Each row is a point on a tangle of strands that fork, close into loops and nearly touch. The rows are in no order.
Points whose rows are less than 48.2 apart are linked; no others are.
q_105: 24, -20, -12, 5, -1, 2, 9, 8, 0, -1, -9, 3, 0, -15, -15, 2, 2, 11, -7, -5, 21, 26, -15
q_20: 21, -2, -13, -10, -8, -12, -25, 3, -16, 1, 8, -8, -19, 4, -7, 11, 18, -5, -4, -21, 9, 12, -12
q_875: 16, -24, 6, 16, 18, -6, 18, -15, -11, 21, -4, -11, -10, -10, 10, -18, 11, -1, -7, -15, -10, -6, 1
q_312: 15, -9, 3, -10, -17, -11, 0, 14, -1, 11, 5, -4, -21, 6, 4, 0, 7, -26, 11, -4, 16, 17, -15
q_701: -1, -5, -8, 6, 8, -18, -10, -15, -14, 4, 15, 6, -6, 15, 4, -2, 20, 9, 16, -32, 20, 6, 5
q_816: -9, -12, 6, 8, 23, -15, 2, -20, -1, -3, -16, -2, 20, 10, 1, -13, -7, 14, 3, 16, -15, -17, 35
q_970: -3, 4, 22, 5, 23, 0, 1, -13, -9, -8, -13, 0, -22, 4, 14, 9, -18, -8, -5, 2, -19, -18, 4
q_761: -7, 17, 2, -8, -2, -13, -27, 5, 3, -17, -3, -2, 19, 14, -16, 7, 4, 6, -3, 13, -13, -13, 5
q_179: 5, -7, -4, 7, 15, -7, 13, -11, -17, 6, 1, -7, -7, -27, 12, -6, 10, 4, -12, -8, -24, -7, -6
q_778: -21, 16, -17, -3, -13, 8, 5, 4, 1, 12, -6, -25, 11, -31, -2, 3, 10, 11, -10, -17, -5, 0, 1
q_471: -6, 0, 7, 6, 10, 2, -1, -4, 8, 3, -11, -6, -19, -7, 11, 2, -27, 5, -17, -10, -13, -15, -11
q_12: -1, -13, -12, 14, 6, 15, 20, 15, -5, -11, -1, 19, 14, -13, -10, -5, 2, -6, 6, 26, -11, -7, 5
q_236: 8, -6, -4, 5, 14, 29, -1, -13, 10, -16, 2, 24, 12, 7, -3, 6, -13, 6, -4, 7, -6, -23, 16
q_688: 18, 33, 7, -11, -21, 3, 7, 34, 0, 5, 1, 5, -20, 4, -5, 30, -9, -11, 1, -1, 6, 3, -17
q_935: -25, 4, 15, -22, 3, 4, -25, 13, 4, 3, -5, -18, 0, -1, 6, -8, 6, -15, 7, 8, -13, -5, 2
q_124: -12, 15, 12, 0, 5, -22, 11, -22, 7, -3, 0, -17, -11, 6, 11, -1, -2, 15, -12, -9, -3, 11, 2
q_758: 24, 8, 4, 11, -9, 2, 9, 7, -1, -6, 2, 16, -20, 13, -1, 18, -19, 5, -1, -11, 20, 7, -12
q_74: 8, -8, 2, -8, 21, 24, -12, -3, -5, -16, 8, 21, -7, -4, -8, -11, -11, 3, -8, 11, -9, -13, 11
q_197: 18, -21, -2, -17, 3, 2, -21, -3, -11, -8, 6, -5, -14, 11, -19, -5, 11, -16, -7, -6, 11, 14, 2
q_596: -12, -5, 14, -29, 3, 6, -28, 3, 0, -8, 3, -2, -3, -4, 0, -30, 12, 0, 9, 9, -5, 8, 2
q_394: 33, -13, -4, 5, -20, -14, 5, -2, 6, 14, -6, 2, -11, -1, -12, -7, -1, -1, -4, -16, 23, 20, -22
q_942: 14, 8, 7, 6, 17, 9, -12, 0, -1, 6, -17, 15, -13, -2, 15, 0, -18, 12, -17, -18, 2, -18, -21
q_60: -6, 11, -5, -6, -22, -2, -18, -5, -5, 15, 1, -14, 14, 7, -4, 7, 11, 0, -11, -12, -2, -6, 1
q_719: -4, 24, 14, 5, 4, 6, -19, -11, 10, -2, -3, 0, 31, 15, -13, 6, 3, 1, -3, 21, -14, -18, 18
q_194: 9, -1, 21, -15, 12, -11, -18, -2, -5, -10, 6, 6, 8, 2, 9, -26, 9, 11, 14, 21, -2, 15, 4
q_391: -22, 7, -10, 4, 0, -5, -1, 0, 6, -22, 16, 7, 0, 12, -7, 22, -4, 4, -10, 2, -7, -5, 11
q_567: -13, 9, 10, -8, 10, 14, -10, 1, -1, -7, -9, -7, 2, -24, -1, -16, -5, 7, -6, 18, -13, 0, -3
q_583: 0, 15, -2, -2, -1, 18, -14, 9, -4, 1, 5, 1, 6, -8, 3, 4, 18, -10, 9, 3, -6, -2, -3
q_736: 11, -13, -9, 20, 13, 19, 19, -17, 5, -1, -7, 5, 13, -1, -9, 6, -13, 0, -15, 1, 6, -18, 22
q_610: -13, 10, -2, 2, -7, 3, 9, 8, -4, 0, 2, -17, 14, -13, 5, 5, 20, -10, 14, 9, -7, 12, 8
q_618: -19, -9, -8, 12, 3, 4, 8, 7, 5, -7, 2, 24, 8, 7, -6, 10, -11, -5, 14, 21, -13, -23, 13
q_390: 13, 27, 14, -5, -11, 17, -17, 2, 2, 11, -1, 4, -13, 7, 8, 0, -7, 5, 3, -21, 30, 17, -3
q_560: 4, -10, -9, 21, 4, 24, 30, 2, -2, -6, 1, 2, 10, -28, 0, -1, 7, -3, 0, 18, 8, 5, 4
q_783: -8, -18, -3, 12, 22, 4, 13, -17, 8, -3, 1, 4, 20, -9, 8, -22, 2, 13, 6, 12, -9, -9, 26
q_607: -8, -5, 14, -7, -16, -11, 6, 3, 6, 6, -4, 7, 7, 8, 8, -24, -12, 2, -4, 13, -8, 3, -7
q_579: -19, 28, 1, -6, -10, -2, 24, 2, 7, 11, 4, -30, 12, -20, 6, 9, 4, -1, -1, 0, -8, 4, -1
q_248: -7, 25, -2, -6, -16, -1, 7, 7, 2, -14, 13, 15, -7, 7, -4, 22, -13, 2, -7, 0, -5, -1, -6
q_887: -17, -5, -7, 3, -6, -1, 7, 18, 15, -7, 5, 11, 13, 15, -12, 15, -16, 1, 15, 17, 9, -6, -2
q_817: -15, 16, 4, 11, 16, 7, -10, -8, 22, -2, -15, 0, 22, 21, -12, 4, -16, 6, 2, 19, 2, -15, 23
q_726: -13, 17, 13, -6, -6, 11, 1, -5, 4, 0, -11, -8, -2, -3, 10, -5, -11, -2, -18, 3, -19, -16, -4
q_186: -20, -21, -17, 11, 2, -11, 24, -12, 4, 0, 10, 0, 23, 2, 10, -12, 4, 15, 4, 8, -4, -6, 13
q_867: -15, -13, -10, 1, -10, -3, 18, -10, -5, 0, 11, -13, 12, -10, -6, -3, 15, -7, -3, 4, -5, 1, 18
q_156: 1, -6, -7, 19, 10, 2, 4, -22, 9, -3, -15, -1, 31, 11, -16, -1, -9, 7, -7, 15, 3, -15, 29
q_637: 12, 17, 9, -16, -28, 6, 9, 18, 0, -7, 1, 17, -11, 6, -5, 12, -9, -13, -14, 14, -10, 2, -13
q_469: 3, 17, -6, 8, -9, -10, -9, 2, 0, -1, -4, -4, 28, 7, -5, 14, 5, 13, -8, 4, 4, -7, -2
q_418: 10, 21, 11, -13, -10, 11, -1, 26, 0, 5, -2, 6, -20, -6, 14, 12, -8, -17, 16, -5, 3, 4, -16
q_108: -26, -5, 14, -10, -3, 11, -22, 19, 14, -2, -15, -21, -6, -4, -9, -4, -5, -26, 18, 14, 5, 1, 7
q_553: -12, 3, 3, 1, -16, -26, 8, -8, 3, 10, 0, -13, -8, 5, -1, -7, -8, 3, -17, -11, 0, 13, -16
q_451: 24, 3, 4, -6, -27, -12, -9, 4, 0, 26, -2, -5, -16, 12, -2, 5, 1, -5, -2, -16, 28, 16, -16
q_298: 10, -8, 13, -12, -8, -1, -9, -4, -3, -6, 6, 16, 11, 20, 13, -23, 4, -6, 3, 18, 0, 5, 6
q_568: 8, -19, 1, -10, 13, 19, -14, -4, -9, -21, -3, 1, -4, -3, -12, -11, 7, -10, 3, 8, -1, 6, 7
q_424: 8, -12, -12, -15, -19, 10, 9, 11, -12, 1, 20, 9, -6, -16, 1, -4, 28, -13, 8, -1, 0, 21, -14
q_199: 20, -5, -16, 4, -3, -17, -21, -2, -11, 9, 9, 9, -1, 5, 2, 7, 21, 21, 8, -26, 18, 15, -10
q_25: 9, 14, 15, -12, 1, 19, -20, 17, 8, 7, -5, -1, -30, 2, 11, -2, -12, -5, 11, -22, 21, 6, -20
q_285: -9, 20, -21, -7, -29, 8, 1, -3, -10, 21, 6, -20, 0, -9, 6, 3, 18, 5, -6, -28, -5, -6, 4
q_718: -19, -7, -18, 7, -8, -27, 15, -15, 5, 18, -4, -13, 3, -3, 3, -8, -3, 12, -11, -23, -2, -3, -12
q_384: 1, -2, 1, -10, -5, 0, 13, 16, -5, -3, 18, -2, -10, 3, -2, 5, 16, -29, 17, 3, 2, 18, -3
q_626: 20, -26, -10, 23, 20, -12, 8, -9, -19, 18, -4, 0, 1, -1, 9, -2, 20, -2, 16, -11, 2, -1, -6
q_659: 15, -14, -8, 8, 9, 7, 17, -4, -1, -11, -6, 10, 11, -19, 0, -8, -2, 10, 1, 10, 14, 18, 2
q_766: -9, 10, 17, 8, 27, -4, 8, -14, -5, -6, -6, -14, -10, -2, 10, 11, -4, 13, 1, -5, -6, 4, 12
q_798: 9, -29, -15, 9, 17, -30, -1, -4, -6, 5, 7, 1, -7, 13, 0, -1, 14, 5, 15, -19, 3, 6, -1
q_136: -34, -6, -6, -7, 1, -4, 5, 12, 16, -20, 14, 1, -5, 4, -3, 15, -8, -4, 6, 4, 5, 1, -1
q_213: 22, -5, -6, 6, 4, 0, 6, -4, -5, 4, -4, 20, -21, 9, 2, 11, -20, -1, -11, -13, 6, -19, -18
q_566: -11, -15, -1, 4, 2, -18, 7, 11, 15, 5, 0, 2, 4, 2, 1, -9, -15, 3, 14, 11, 1, -2, -12

A tip is a point with one link. Name the tips that can be reached along the links from each point below, in the order of the rows.
q_451 | q_390, q_108, q_424
q_783 | q_179, q_583
q_726 | q_758, q_567, q_718

A piece is all that can be reached along the links. How many separate loops has the piece of each point below (a circle has one, a figure eight two, a Y none), and how many tips (points with one link)?
q_60 | loops 1, tips 2
q_312 | loops 0, tips 3
q_718 | loops 0, tips 3

A fork is a point with three links, a tip a point with one. Leave the first point through the second and follow the links. Name the first fork or tip that comes.
q_798 / q_701 | q_156
q_424 / q_384 | q_887
q_236 / q_74 | q_179
